Each row is a point on a landscape with many valleys, with its height.
From any point a ball takes the steepest step (drop divided by distance) to one of its 2 nearest points. It stops when none of these is lower. Distance is the straight distance between rows; heights are no part of it.
gug height 50.2: [  7  30   0  14 -33  -4  37 -37  26  16  52  36 -12  25 -29   6   4 -10
   8  10   0  22 -14   2 -10 -32  41  14  24   8  17  11 -31  11   9  56
 -17  12  21 -16 -13]
vesaf height 47.9: [ 24  33 -11 -28 -32 -13  19   8 -25   4  38 -24  14  37   4  14  55 -38
  20 -10  -2 -22 -27  -2   5  -1 -52 -27   9 -11 -16 -39  19  23 -23 -44
   0 -12   2  15 -24]
Tet height 69.0: [-25 -28  -3  14  -5  10 -25  -8   2 -31  14  -4  11 -20  26 -15 -29  24
  42  -7 -23   0  16 -21 -27  17  26  37 -13  23  22 -14 -33  15  -2 -13
  39   7  -5  -2  -4]
fik height 52.8: [-32  -9  26  21  32  -5   8 -32  28  17   8 -56  21 -34   3 -16   1  37
  67 -14  19   0 -26   5  43  -3  23  32 -26  24   5 -12 -45  14  19 -10
  32   7 -29  32 -10]
dulu height 17.7: [-36  20  19  -6  -5  22 -40  -6   8   1  17 -39  21  16 -17 -28  -4   5
  17   3  20   0  16 -29  49 -34   8   4  -5  23 -13 -25 -11  18  32  30
  16  34 -11  14  -8]
Dal height 54.6: [-21  36  -9  -6   1 -45  30   8  14 -14  28  69   5 -19 -10   0  10  13
 -18  24  26  24  -8  23  13   0  13 -34  27   2  -3  19  -8  13  -2  23
 -28 -17  -1  -1  -4]
resoz height 16.2: [ -7   4  38 -10  13  36  -7 -17  -7  46  -6 -59   9  15 -28  -9  12 -18
   0  -7  31  -3 -20 -38  75 -33  28  14  10  26  -7 -13   5   3  48  33
  -6  24  -9  21   0]
Ropo height 55.9: [-13  -7  22  12   4   2   2  22  -7 -37  19  37  17  12  20 -36   0  -2
  -2  24  39  18  22  26 -16 -32  -9   8 -12  14   2 -20 -16 -17  27   4
  31  41 -13   4  -8]
deto height 48.4: [  3  27  21  22  27 -29  39 -40  32  48  -1 -15  11 -28 -20   4   9  48
  12  -3  44  13   2   9  30  36 -10  -1 -17  -4 -19  41 -33  -9  -8   2
 -12 -65  -6  25  -3]
Sefi height 56.9: [ -2  -5   9 -35  -7 -15  18  22 -45  -8   7  20  31  19   7 -24  26 -29
   7  27  26  -5  19  16 -13 -45 -28  -6   4  -9  -7 -44 -12 -37  14  25
   9  26 -18  10 -14]
gelak height 43.2: [ 12  17 -13   2  21 -14  -5  37  -7  17 -19 -35 -26  17   8  19   7 -12
  -3 -28  -2  -4 -13  -7   4  21 -12 -16  -8  16 -23   1  12  13 -27 -57
   6 -18 -11  22 -11]
Gazod height 27.7: [ 17  46  12 -10  20 -15  58   4  15  34 -10 -30   4  50  -4   4  42 -14
 -11   3  29 -15   8   8  31  -2 -28 -24  -7   7 -13   4  -4   2  11 -12
 -36   2  -8  36 -11]
Res height 57.7: [  0  -3  -1 -20 -13  15   2 -10  -7  -9 -10  35 -20   4  10 -13 -24  47
  -1  35 -36 -12  45 -26 -31  12   7   7 -13  12   4  62  16 -16  32  27
 -35  -7  22  -9   1]
suz height 19.6: [-34  38 -10 -24   8 -41 -18   9 -12   8 -13  23   3 -26  16 -14  23 -29
  -8 -10  -3 -13 -38 -15  39  20   0 -37 -13  58  22 -32   8  22  14 -29
  21 -35 -31  27 -12]
rov height 35.7: [ 22 -38   4 -10  42  -1  -4  19 -58  -9 -32   1  -6  19  46  30  -2 -13
  30   3   5 -16  26   5 -22   3 -25  11  -5 -44  -8   1  -4 -33  -8 -36
  13   6  -7   7  -8]
legar height 47.3: [ 24 -24  38  21  37  31  25 -21  13  30  -5 -41  17 -38  -8   0  -1  39
   8 -11  39  14 -11   4  21  36  29  53  34 -32  -4  43 -24 -26  -7  -1
   0   5   5 -11  29]
zuren height 55.7: [ -4  12  -7   0 -19   4 -28 -15  -4 -55   2  20   5  -9  21 -21  -6  24
  12  27   3   2  53  11 -45  -3  29  22 -36   4  37   3 -19  -8   8  -2
  -3  19  51 -25 -12]
povoz height 21.6: [-14   5  16  36 -14 -21   7 -29  19  -8  10  30 -24 -51  20  13   7  47
  27 -18  10  18 -26   1  -3  25  -8  -7  -3   2  12  17 -17   9 -33 -31
  33 -66 -18  -7 -11]
Fal height 21.7: [-28  43   5  -3 -10 -28 -12  17  21   0  14   9   2  24   9 -20  30 -19
   7  -4  18  -7 -14   0  37   0 -33 -43 -43  56  14 -43  16  41   8  -6
  20  -5 -26  37 -14]
fope height 68.5: [-26 -17   5 -13  15  46 -18  14   9 -14   0 -27  22 -59   6 -26 -28  27
 -12  19   8 -20  30 -32   2  19  27  43 -23  39  16  16  -1  -1  26   1
   4  -8 -12  13 -27]
fusif height 51.7: [ 13  11 -32 -30  19  14 -35  15 -36 -11  -5 -33  29  -9  23  -1  36 -22
  24   3  11 -27   0   3  16   7 -45  -1   2 -27 -21 -22   8  -6 -22 -47
   6   1  -3  11  -8]
Dusev height 54.7: [ 18 -27 -28  16   8  35 -20  33 -14 -24  -9  -8   4 -18   3  12   6 -33
 -11   9   6  -2   9  -3 -29 -27   5  15 -10 -17  14 -28   9  -5 -24 -20
  -2   5   7  -7   3]
futi height 38.8: [ 20   9  18 -20  28 -41  53 -10 -19  52 -19   8  -2   9   9  17  12   8
   6  -7  23  -7  -7   0  -6  50  -6  -5  17 -36 -25  37  -9 -41 -12 -21
 -10 -53  14  16 -14]
muv height 38.4: [ -9 -15   5   4 -32   3  -7 -48   7 -31  23  44  26 -28  -3   6  -9   6
   0   9 -14   5   4 -10 -20  -4  59   8  34 -43  48 -15   6   3 -11  13
  -7 -11  50 -47  16]
beb height 37.7: [ 28 -12 -18 -18  21 -11  11  -6  -5  31 -16  19  -5   4 -10  21  -5   0
 -54 -19  -5  20 -38  -4  32   0   2 -16  29 -19  -8  34  21  -5  11  -5
 -40  -5 -10 -31  41]
zif height 51.1: [  5 -11 -21 -23  -3  -8 -24   8 -11  37 -26 -41  -1  22 -16 -12  22 -63
 -41 -21 -22  -9 -29   8  25 -36 -35 -15  15  37  -9 -32  34   9  29  15
 -20  11 -32  -8   7]
zep height 50.9: [-29  26  21  -3   3 -24  11  -5  18   5  16  49   3 -17  -5 -18  14   4
 -21   9  26  12  -4  -1  30  -9  17 -23  -5  48  19  15  -3   7  29  39
 -18  -8 -28   9  -8]
dofa height 22.2: [-21  15 -20 -32 -14 -45  10  14 -46  -3  22  32  10 -19  12  -4  20 -42
   4  10 -14  -6 -46  -9   1   7  20 -30  25  35   8 -46  -1  18 -15 -12
  11 -32  -4  20 -21]
nugoz height 60.2: [-22  25 -40  42  15 -12  -5  49  24 -47  11  47 -54 -14 -15  -5   2   9
 -30   9  13  31  -4  47 -25   7   9 -11 -12  13 -18  36   5   1 -15  -4
   9  23  13  -7 -13]
kadon height 49.1: [ -5 -19  15 -45   6  26 -49  -4 -29   6 -26 -65  48   6   4 -10  -5  -9
  14  18   4 -34  43 -21  31 -36 -25  14  -7 -27   7 -46  20 -13  23  15
   5  15  -5  11  -6]
ras height 21.0: [ -1   8  11 -25  -8   6  14  -5   0   3  -8 -19  32   7  18  13  -6  25
  25   4   6 -36  23 -17  12  15 -16  -3  -2 -37  -4   0 -14  -6 -13   6
  -5 -12  -7  19 -11]
Bilaf height 67.5: [ 33  15 -27  34 -13  -7  37  24  26  -5  27  27 -31 -21 -38  23  -9 -13
 -55  -5  17  19 -39  27  -6  -1   2  -5  28 -11 -14  23  11   0 -31 -10
   0 -29  24 -18  -5]
Rinof height 48.0: [  6 -14 -34   8 -13 -18  37  19  -2 -27   8  13 -18  44 -21  37  -8  -9
  -9  13 -19  13  30  23 -49 -25 -23 -16   9 -71 -13   1  14  -9 -30 -12
 -22  -8  30 -24  -4]
Tizad height 44.4: [ 51  -4  43  33  21  39  31  -7   0   7  -2 -51  12 -24   2  11   7  13
  22  10  53 -18 -10  11   3  27  -6  45  18 -43  -9  22 -25 -37 -29 -11
  19 -11  14  12   1]
fab height 36.3: [-25 -47  17  -5 -14  12 -20 -27  -9 -42 -14  36  17 -46  23  -9 -18   9
 -13  11 -14   0  25 -19 -24   0  51  13  14  -1  63  -3  10 -18  17   1
   2  -8  12 -36   9]
kuvi height 56.6: [ -1   7 -29  23 -20  14 -24  -2  10 -52  14  22 -17 -49  -4 -11  -6   1
 -20  22 -17  16  11  11 -54  -3  58  28   3  29  45   0 -10   8  -2   6
  -6  12  52 -28  -3]
sug height 53.7: [-45  13   0 -12  32 -16  -1 -32  21  44  10 -48  36 -37 -22 -24 -11  52
  44 -14   0   1   0 -14  41  20  29  10 -35  21 -23   6 -42  19  19  25
 -21  -7 -25  31  -5]
vapup height 71.5: [ 14 -12 -49  45 -21  11  10  17  13 -39   5  25 -54  -7 -24  31 -26 -26
 -46  -8 -37  20 -18  26 -39  -6  15  -2  13 -20   5  11  20   7 -32   8
   2 -11  32 -25  -3]
vori height 41.1: [ 31  -6 -26  -3  10 -29  23   8 -10   2  -3  26   8  22 -14  34  15 -19
 -12   2  14  18 -11  24 -21 -21 -29 -13  35 -81 -28  13  10 -22 -17 -17
 -13  -9  21 -28  20]
dutes height 70.6: [-14 -11  -6  15 -23   8   2 -12  36  32  59 -25  35 -55 -43 -20 -24  33
  16 -20  12   4 -15  -4 -11  37  43  77  30 -16  38 -11 -14   6 -18  20
  18 -29  43  -6 -11]
fam height 55.4: [ -7 -47  22 -12  10  17 -12 -22 -14  -3 -41  -5 -12  21  33  18 -43  29
  26  -9 -39 -15  18 -38   3  15  -4  -7 -11  -8  -4  19  -6  -1  -4 -19
   6  -1 -18  -3  12]
zil height 43.7: [  0  35 -29   9 -38  -1  -9   6  31 -22  21  10 -26  -1 -26  19 -22  13
 -18  16 -33  -6  19  -4 -29  11   1 -12  19  11   1  15   9  30 -26  -2
 -23 -20  31  -4 -19]
favi height 34.4: [ -9 -25  45  -8  22  19 -33   3   2 -20 -44  39 -12  -9  50   0 -30 -13
 -21  -1  15  -4 -16  10   9  17 -27  -8  -8  11  15  -4  29 -17  37 -27
  49   5 -29  -3  -1]
galaz height 26.7: [  9  19  56 -19  -3  28  30 -18 -17 -17  -1  11  23  -8  48  12  31  -1
  30  12  45 -41  -4  -9  38 -16 -20   8   1 -27  31  -3  -4 -29  22   4
  28   4 -18  13 -24]
lupud height 50.0: [ 16 -22  54  -6   0  27 -52 -34  -6 -10 -32 -11  17  45  -1 -30 -26   6
  -3  10 -19   9  55   6  27 -53 -22  -2  -8 -29   1 -13  26 -19  55  24
  25  52  -8  -6   8]
gupor height 53.3: [ 20  -8 -30  -5   5   8 -18  34 -36 -10   9 -18  19 -31  11   9  18  -7
  16   6  12 -11   1   0 -36  25 -12  16  -3 -40 -12 -28   9 -10 -49 -45
  17 -28  21   7 -15]
rorol height 49.5: [-17  15 -32 -36   2 -12 -31  25  -8  -3  -4 -30  27  13 -10  -2  24 -23
 -29   0  -1 -12  -7   6  12 -26 -47 -29  26   3 -19 -28  31  19   2 -17
 -28  11 -10 -15   9]
pugu height 32.9: [ 18  25  15  -8   8 -25  66  19 -16  15  -2  22 -17  29  21  19  29 -12
   7   5  36 -12   5   7 -10  10 -12 -19  -3 -15  -8  16 -10 -28  -7 -17
 -17 -26  -6  30 -34]
zipav height 31.2: [  2   1 -26 -28 -18 -53  -7  10 -37  19  35   6  32  10 -16   7   7 -13
  33  -2 -18   8 -37  -5 -21  28 -19 -19  19 -35 -30 -43  -1  19 -50 -21
  17 -30  25   2   1]
Piba height 53.0: [  0 -46  27   5  14  19  17 -39   8  41 -37 -54  -6 -47  12  11 -30  39
  37 -20 -29 -20 -35 -25  17  29  18  25  -6  -1   0   6 -32  -4 -13 -29
  17 -17 -23  10   4]
Dit height 21.8: [  3  14 -18  11   6  24 -14  22  18   9  13 -57  24 -43  -6  -6 -10  23
  15 -11  15 -10 -10 -18  14  24   9  21 -12  11 -26  -9 -24  17 -35 -20
  17 -20  -7  20 -11]
Loti height 32.3: [ 35   3   2 -19  -6 -19  14 -16 -25  13  29  24  44  25  -4  13  38 -24
  28   2  12   0 -26  13 -11   2 -42 -12  28 -88 -20 -15   5 -18 -23  -8
   4  -3  34 -13  19]
nefer height 25.3: [ 24  23  -7   0  28  11  29  27  -3  35  13 -45  24 -18 -15 -15  24  -7
  16  -2  53  -3 -15  10   3  29   8  36   0   8 -38  -5 -37  -9 -33 -16
   2  -7   2  37 -16]
kelim height 40.8: [ 56  -9  13  25   7  29  49  21 -16   0  12  -4 -13  -4   8  30  18 -17
   5   3  43 -10   2  19 -41   8 -13  30   7 -52 -14   7 -11 -47 -27 -25
   6 -18  18  13 -15]
mivo height 37.4: [ 25  25  13   4  16 -17  36 -36 -17  43 -15  15  -4  20  20  12  44 -42
  -1 -17   0  -4 -33 -17  32   7   6 -18   8   3  23 -18 -22 -16  12 -22
  11 -12 -11  18  12]
doras height 23.8: [-14  53  14  12  11  -8   5   4  50  24   2 -33  -3  38 -17 -13  40 -16
 -22 -16  25 -16  -1  10  48  -2 -28 -30 -25  47  -7 -15  16  38  16   3
 -21  16 -17  29   8]
tepo height 47.0: [-13  18  22 -24 -28   1 -14  -2  11  -1 -12 -38   7  36  24  21   3   0
 -10 -30 -21 -56  -8 -20  18   0 -49 -32   8  19  10 -29  31  41   2 -19
 -17 -14 -24   8 -12]
zimuz height 54.2: [  2  17  17   5   5  -6 -37 -17  10 -13 -14  19 -22  48  10 -17 -20  30
   9  16 -17  20  31  15  -5  -7 -29  -7 -26  20 -21  45 -11  -2  54  29
   2  56  16 -12  26]
Negu height 52.7: [ -2  -8 -29  17 -17  10  44  -5   8  -7  50  21 -12 -11 -37 -17  -5  -9
 -23  18  -5  42 -14  23 -25 -30  53  36  26  21  16  11 -29   1  13  59
 -13  33  18 -26  -4]
mip height 25.4: [ -8  20   3 -42 -10 -17   4 -13  -1  22  18   0  71  16 -11  -1   9   7
  32   5  11 -22  -7  -8   9  11 -24  -8  18 -70  -4 -19  -2  -1 -16  20
  -7  -4  25   1  11]
guzi height 69.6: [ -3 -33   9  23 -16  21  11  -8  20   0  20 -15  11 -43  13  -3 -12  24
  30 -17  -1   2  10 -12 -28  34  44  59  22 -10  39   2 -21 -10 -15  -4
  17 -11   8  -9   0]
bifop height 73.5: [  4 -11  -7  42  -5  -9  12  21  -4 -20   2  36 -58  20   8  25 -14 -13
  -3 -20 -19  17 -10   8 -39   2  20 -17  -2   3  -3   9   0  -2 -27 -11
  17   3  -3  -4  -7]
Tusis height 33.1: [-30   7 -11  -2  20 -45   0  22  -7   0   0  16  16 -38  -4  -5 -15  62
   8   9  20  10  20   9 -28  62  -2  -2   8 -49 -27  27 -10 -15 -34 -16
   2 -49  18   0  -6]
zab height 54.8: [-15  -4 -25  30  -7   4   7  11  -1 -38  23  28  -2  11 -16 -26   7  -9
  -4  14   5  38   7  26 -32 -36  17   8   1   4  -2  -3 -32  -7   5  30
   8  52   9 -23  15]
fudo height 44.2: [  5  -4  25  -2  29  -8  38 -10   3  34 -19   9  -1 -18  10   2   2  33
  10  -5  19   8   0 -15  16  37  17   4  -3   4 -11  46 -22  -9   4  -8
 -16 -29 -18  12   1]
Fofem height 55.1: [ -3  16 -15 -12 -12 -13 -42  -1  -9 -31 -17  15 -11  22  -3 -23 -13  30
 -10  46 -21  23  54  13 -51 -23   4   9 -42  13   4  19 -20  -7  36  21
 -10  47  52 -29  15]
fek height 66.0: [ 13  -2 -26  -4   7  11  -6   4  15   2  17  13  31 -58 -27   6  -9  10
 -47  11  23  11  -7   1  -1   9  32  23  32 -28  11   5   8   1 -21  -7
 -14 -16  24 -23  16]
Mituz height 40.1: [-38  17 -40 -12 -19 -10 -55  -1   2 -56  10   3  35 -33  -8 -21 -15  28
   4  23 -16   4  30 -10 -14  14  26 -18 -20 -11   7 -26   6  30 -28 -18
 -10 -10  35 -20   7]
Doden height 67.9: [-31  -4  -8 -28   7  22  -8  17   1  -8  11   1  46 -85  -8 -17  -4  11
 -32  23  29 -16   6 -19   1  16  49  35  19   8  35  -4  12  -5   9  15
 -16 -14   2  -4 -10]
kal height 48.1: [ -9   4  -3 -46 -27  -1   0  30 -18  13  -4 -48   9  32   0  -2  -4 -27
 -18  -1 -16 -46  20 -21  -3 -20 -39 -14   1  47  -1 -48  29  18   4  -6
 -20 -11 -27  23 -37]
dogo height 46.8: [ 19  39  -3  19 -52  -3  16 -24  29  -1  58  26  -8  10 -21  17  -1   3
  26  11  -7  -3   0  -8 -24  -3   5   3  14   1   7   2 -11  25 -30  18
  -1 -32  27   2 -26]
danir height 39.3: [ 15  -5  -5  11 -46  13 -17 -23   1 -29  21  21  10   5   2  26  -4  -6
  10   1 -28  -4  -2 -23 -18 -11   5 -23  12 -49  23 -30  18  17 -31 -11
  11 -14  28 -25  19]
Fisot height 23.9: [-24  12  40 -40  -7 -17  21 -41  -4  15 -21  -2  27   5  43   9  11  14
  48  -3   5 -37 -11 -22  42  -4 -21 -25 -12 -12  16 -11 -22 -13  22   8
  13 -19 -33  22 -13]
Lifu height 33.0: [ 14   2  20 -14  12  13 -35   9 -25 -35 -21  19   6  16  50   3  16 -29
   1   1  17 -16 -12  14  27 -17 -63 -26  -8 -16   8 -21  31 -13  20 -36
  39  23 -15   3   8]
nase height 41.5: [ -8  62 -42 -14 -41   1 -46  -5  24 -30  19 -12   0 -17 -21  -1  -7  34
   6  36 -25  -5  37  -8 -32   5  10   3 -20  11  13  -1  -9  39 -15   1
 -20  -8  57 -14 -13]
Nozit height 37.6: [ 25 -33  -4 -10  28   0  30  23 -50  17  -4   7  12   3  18  13  20 -29
  27   0  19  -9   7  23 -54  14  -9  37  16 -54  -5  -8 -22 -45 -20  -5
 -11   0   9  13  -9]
fen height 32.2: [-11   2 -21   5 -12 -24  13   6  25  -4  -8  35 -34  13 -15  18  -9   3
 -56 -19 -21   8 -25  18  12   9   2 -39  20  -1  -2  33  42  13  10  18
 -33  -1  -3 -21  19]
vifen height 29.9: [ 11  19  51  18 -22  17  12 -11  11 -30  12  49 -11  24  41  13  27  -7
  23  -5  27 -16 -12   3  26 -20 -31 -31 -11 -11  30  -6   7  -2   6   6
  29  15 -16   3  -1]
zugeg height 45.4: [ 25  16  10  -6 -11  -2   5   1 -15  10 -11 -55  -9  46  23  28  15 -17
  32 -31 -19 -37 -12 -13  14   5 -40 -22  -7  -3 -12 -33   4  23 -28 -48
   7 -16 -10  25  -8]
Reri height 24.4: [  6 -17  -9  23  22  11   7  10  38  23 -32 -13 -56  24  -5   8   0  -1
 -43 -30 -14 -14 -15  21  27  34  -1 -14 -31  39 -24  36  63   2  19  -6
 -24  10 -13   0  29]
pafav height 58.4: [ -1 -33  -8  -7 -20  -6   4   7 -25 -25 -22  36 -35  38   3 -18 -28  14
 -19  29 -56   5  45   1 -46 -20  -9  -9 -20   1  -1  35  30 -27  33  30
 -19  13  15 -10  -5]
Gef height 47.4: [-12  55 -17  18 -35   0 -42 -24  52  12  32 -10 -29  22 -32   1   6 -12
  -1 -23 -19   2 -20   0  27  -8  11 -15  -3  51   1  -9   6  48   4  37
  -8  30   6 -11  17]
Gavat height 74.7: [-27   1 -27  24  23 -43   3  41   2   3   2   4 -69  55  -5   9 -19 -13
  -6 -20 -34  24   9  17 -33   9  13 -38 -37  26 -20   9  18  12 -25 -22
   9  20  -5   7 -19]
Rolen height 68.9: [  5 -34   4   5  34  43 -19  26  -4   4 -12 -17   2 -11   1 -19 -27   1
 -15   3   2   3  11 -15   2   3  19  27 -18  44 -15  17   1   1  12  -5
   2  19 -19  10   1]
lopef height 52.5: [  8 -50 -14  32  -1  -4  16  24 -13   3 -30   3 -43  42  -5  -1  -5 -71
 -26 -26 -12  24 -27  34 -12 -29 -14   6 -42  22 -13 -14  16 -11  14  31
  27  21 -30   5   3]
zimiv height 41.7: [ 12 -36   9   6   5  18   0 -24  -7  21   0  27 -16  -4   2   0 -20  11
 -27 -19 -17  20 -19 -19  16  -5  38   3  15  11  14  25   4  -5  17  22
 -16  17 -16 -29  40]
Soger height 63.0: [  1  11 -35  28  11   5  15  49   8 -21  22  22 -11 -53 -26  -4  -1  12
 -39  16  27  22   0  23 -32  17  28  13  17   6 -11  13  -6  -5 -36 -19
  -6 -16  16  -5 -15]
Gol height 54.3: [ 11 -37  29 -20  16   8  17 -34 -18  37 -64 -33 -22   3  27  32 -18   8
  22 -20 -43 -22 -29 -43  27  27  -2  -7  -3  -3  -3  13  -4  -4 -13 -38
   2 -28 -21  10   7]
Pidep height 22.1: [ 27 -21 -22  26   4  32  24  11  28  36 -14 -51 -32  45 -28   9   5 -34
 -42 -33 -17   0 -27  15  18 -11 -13   0 -16  24 -20  13  34  14   6  18
 -39  24  -8   0  23]
Bebi height 33.4: [ 15  19  46  36  21   4  32 -18  13   8   2  16  -7  10  26  -1  37 -11
  27 -16  39   7 -23   4  32  -5  10  -6 -12  14  18  -2 -28   2   8  -8
  22   6 -22  18   7]
Levud height 69.3: [  2 -46 -14   9  35  32 -68  10 -11   4 -21 -17 -13  17  -7 -36 -58   8
 -10   3 -40  28  18  -7  -9   3   3  18 -30  44 -41  19  16  11  26  -5
   7  32  -7  -7  33]
togum height 36.0: [ 14 -22 -18 -16 -21  -1 -26 -15 -15  21  19 -12  40   4 -12  25 -14 -24
  25 -12 -22  -8 -24 -28 -12  -6   5  10  25 -47  -2 -48   1  19 -39  -3
  11 -12  17 -16  25]
gobu height 53.4: [ 25 -41 -16  20  12  21  17  41 -36  -8 -10  -2 -35  13  12  20   7 -69
  -8  -5   6   5 -17  18 -36 -41 -18  22 -16   0  -2 -16  -9 -25  -3  -1
   6  12 -21   6 -16]
piziz height 27.6: [ -2  29 -19  15  -2 -11 -22  -3  45   4 -10  14 -54  14 -17  12  -8  26
 -24 -20 -27   5  -1  15   5  36  -4 -17 -10  35 -20  58  26  21  13   7
 -33  12   6 -14  21]
Tuvi height 34.3: [ 21 -17  21  -8   9  29 -23   3 -30 -34 -39  -8   7  18  42  22 -13  -5
   4   5  11 -31  44   6  16 -19 -45  -6 -24 -40  25 -18  23 -15   4 -39
  16  11   3   1   4]
kibek height 57.8: [ -6 -29  -6 -28 -32  -4  16  21 -31 -16  -8  12  24   5 -33 -29  10 -36
 -12  40 -15  20  40  20 -25 -73 -12  -3   3 -22   6 -55   0 -27  16  57
   2  13 -13 -11 -21]
maz height 43.5: [ -1 -36   1  12 -19   1   1  -1 -12 -19 -16  40  -9  -2  -7 -13 -13 -21
 -45   3 -20  20  -5   7  -9 -38   9 -11  10   3  13  10  25 -21  31  54
   2  17 -13 -21  12]
Zuru height 52.3: [ -3  16  21   0   6 -10   2 -17  19  -9 -16  20  -8  43   5   0   1  23
  -9  -6   3   5  20   2  27  -4 -24 -39   6  -9 -16  42   4  -2  24  16
 -29  28 -10 -11  28]
fuvi height 19.0: [ 28   0  12   9  14  45   8  -4  12  30  -4 -48   3  20 -18  11   5 -27
 -12 -11  19  -1 -16 -12  41 -29   9   3  12   4 -11  12   7   0   7  19
 -19  31  -8   3  14]
Pipuf height 58.5: [ -6 -22 -17 -12 -35   3  24 -11 -22 -16   8  16   1  36 -24 -19  -9  -7
  -6  42 -34  13  52   5 -47 -44   4   2  -5 -14   2  -3 -12 -30  23  63
 -22  28  19 -18 -10]
nin height 48.3: [ 12   9  42  18  12   4  27 -30  27   8 -29  37 -42   8  17  24  -1  37
  -2 -13   5   4   9  -4  17  26 -10 -24   2  -9   1  71   3 -13   7  -6
 -21 -24 -14  -5   7]
Bibir height 27.3: [-34 -14  -4  -6  11 -35   8   1   1  13  -8  14  -3 -83  12   8 -20  59
   4 -14   4   2 -17  -8 -14  56  10   7  12  -9   1  24 -17  -7 -24 -33
  16 -66 -16 -11  -9]
gos height 56.7: [ -4  26   1  -7   2 -22  38  -4  14   4  23  37  29  26 -12  -3  22  11
  -1  17  39  16   9  16  10 -14  -5 -25  18 -33 -23  17 -23 -11   3  29
 -31  19   2 -10  14]
suni height 48.5: [  9 -22   8 -36 -11  29   1  17 -30  17  -1 -57  16  33   2  -2 -20 -21
  17  11  -6 -35  39 -25   2 -26 -19  17 -18  13  -7 -40  -1  -3  -6  18
  -7  13 -17  32 -25]
dokav height 45.8: [ -9   5 -26   9 -38  18 -26  -7  30   1   9 -22 -22  28 -34   3 -19 -22
 -36 -14 -42  -5  -8  -2   0 -22  -4 -12   7  31  -2  -5  30  26  14  43
 -22  33  -1 -23  17]
rivo height 49.6: [  6 -22  21 -22   2  31 -47  14  -3  10 -24 -29  27   7 -25 -40 -12  -6
 -24  17 -11   5  42  -8  19 -53 -15   5  -8   4 -15 -14  34 -15  43  24
   0  33 -16   2  -2]
bosu height 35.3: [-29 -36  29 -10   8  -5 -13  10 -11 -34 -22  58  -5 -39  36  -9 -28  11
 -22  11  -3  -2   9 -13 -18  16  13  -1  11  25  35  12  15 -12  27 -10
  24 -17 -22  -9  -8]
Bog height 37.8: [-24  19 -31   2 -11 -26 -21  14   4 -45   8  23   0 -40  -7   1 -16  45
  -8  26  -4   6  36   4 -30  39  21 -14   1 -32  -4   9  13  11 -41 -35
  -8 -47  48 -17 -11]
rotib height 26.1: [ -8   1 -17  -4 -34 -36   7   5 -17   1  48  31  13  -2 -11   5  -4 -10
  25   4 -24  15 -32  -8 -16   3  28 -24  20   5  -6 -49 -12  47 -48   5
  14 -20  13   0   5]
sur height 58.0: [  5  25 -24  50  -2   4 -34  16  26 -31  13  38 -55 -38  -2   5  -3  27
 -15  -4  -7  27  -8  28 -47  24  28  29  -1  43  13  40 -14  17  -4  -4
  19  14  26 -17   6]
niru height 69.5: [-16 -12   6  27   0  -8 -30 -19  15  -5  24  12 -23  -8  19 -17 -19  14
  37 -18 -23  38  -6  -2 -22  10  37  45   0  72  30  16 -43  28  22   1
  31  27  -6 -11  18]
zilut height 19.5: [-21  24 -21 -26  -9  28 -24  26   0   8  29 -44  46 -22 -17 -16  11  -8
   9  11  24 -13 -11 -28  20 -11  14  13  -2  12  -9 -41  -4  21 -17   8
  10   8  -3  16 -12]
keve height 49.2: [-30  43  -2  21 -27 -21 -11 -19  34   3  35  37 -23  17 -28 -26  20 -19
  -9   1   8  23 -16  21  26 -33  17 -22 -13  59  14 -12  -4  19  25  65
   1  31  -8   0   0]
desiv height 50.1: [  9 -21  39  -6  44   1  27 -43  -7  40 -21 -42  14 -45  14  -6  25   9
  27 -24  27   6 -48   5  47  32  28  49  35 -11  18  19 -32 -31  10 -20
  16  12 -18   0  26]
dul height 44.6: [-16 -22  -5 -12 -40 -17 -27   5 -12 -10 -10   9   6  23 -20 -13 -19 -24
 -31   3 -47  13   7  -2  -8 -50 -10 -36  20  10   2 -38  29  11  14  43
  -5  18 -16 -14  12]
sor height 40.7: [ 24  22   1  11  37   6  -4 -14 -14  20 -33 -24 -25  14  16   7  41 -58
   0 -34  -6 -20 -34  -2  40  19 -17 -13  -6  28   2 -14   4 -11   1 -59
  23  -5 -17  30   1]
torik height 56.5: [  0 -10  -2 -12  -8   3 -21 -17  -2 -14 -29   3 -32  36  15  19 -31  45
   2   3 -58 -12  51 -25 -19  21 -17 -18  -2 -15  -6  53  25   3  10 -13
 -30  -1  17 -22  18]
vasug height 51.8: [ 18 -43 -11  -1  12   9 -35  39  -3  17 -40 -32 -15  24 -12 -20  -5 -56
 -27 -12 -12   6  -7  30   8 -38 -47   2 -23  27 -30 -20  32  -3  31  14
  13  25 -34   6  -3]
bufi height 52.2: [-37  34   8  -3  41 -48  17 -45  29  29  -2  -9  33 -27 -12 -12  10  63
  44  -9  15  18  19   9  34  24 -12 -18 -39  -6 -29  30 -38   8   7  10
 -26 -28 -27  35   7]
Noko height 51.9: [ 14 -35  30  19  40  21  14  -8  -3  12 -19 -63  11 -24  18  -4  -4   6
  46 -21  12  -2 -32  -1  16  19  27  47   2  17   3  -4 -37  -2  -8 -34
  35  16 -23  20   8]

Call two points neighbours if one is among the 2 nearest of the other. Go from one point of each pair to the other, from neighbour to neighbour, staying as low as possible. Name the highest point that can't be avoided.
suz and Lifu | danir
povoz and Tet | niru
suz and povoz | fudo
resoz and suz | Tizad

Where does a ball stop that starts at each point below?
Sefi | povoz
kadon | ras
zep | resoz
desiv | Lifu
vesaf | ras
Gavat | ras

Write out the way that a ball takes from each point below.
Pipuf | kibek, Sefi, Ropo, zab, Negu, gug, dogo, zil, nase, Mituz, Bog, Tusis, Bibir, povoz
Dal | zep, keve, Gef, dokav, dul, maz, zimiv, beb, fen, piziz, Reri, Pidep, fuvi, resoz
lupud | kadon, suni, kal, tepo, zugeg, gelak, sor, mivo, Bebi, vifen, galaz, Fisot, ras
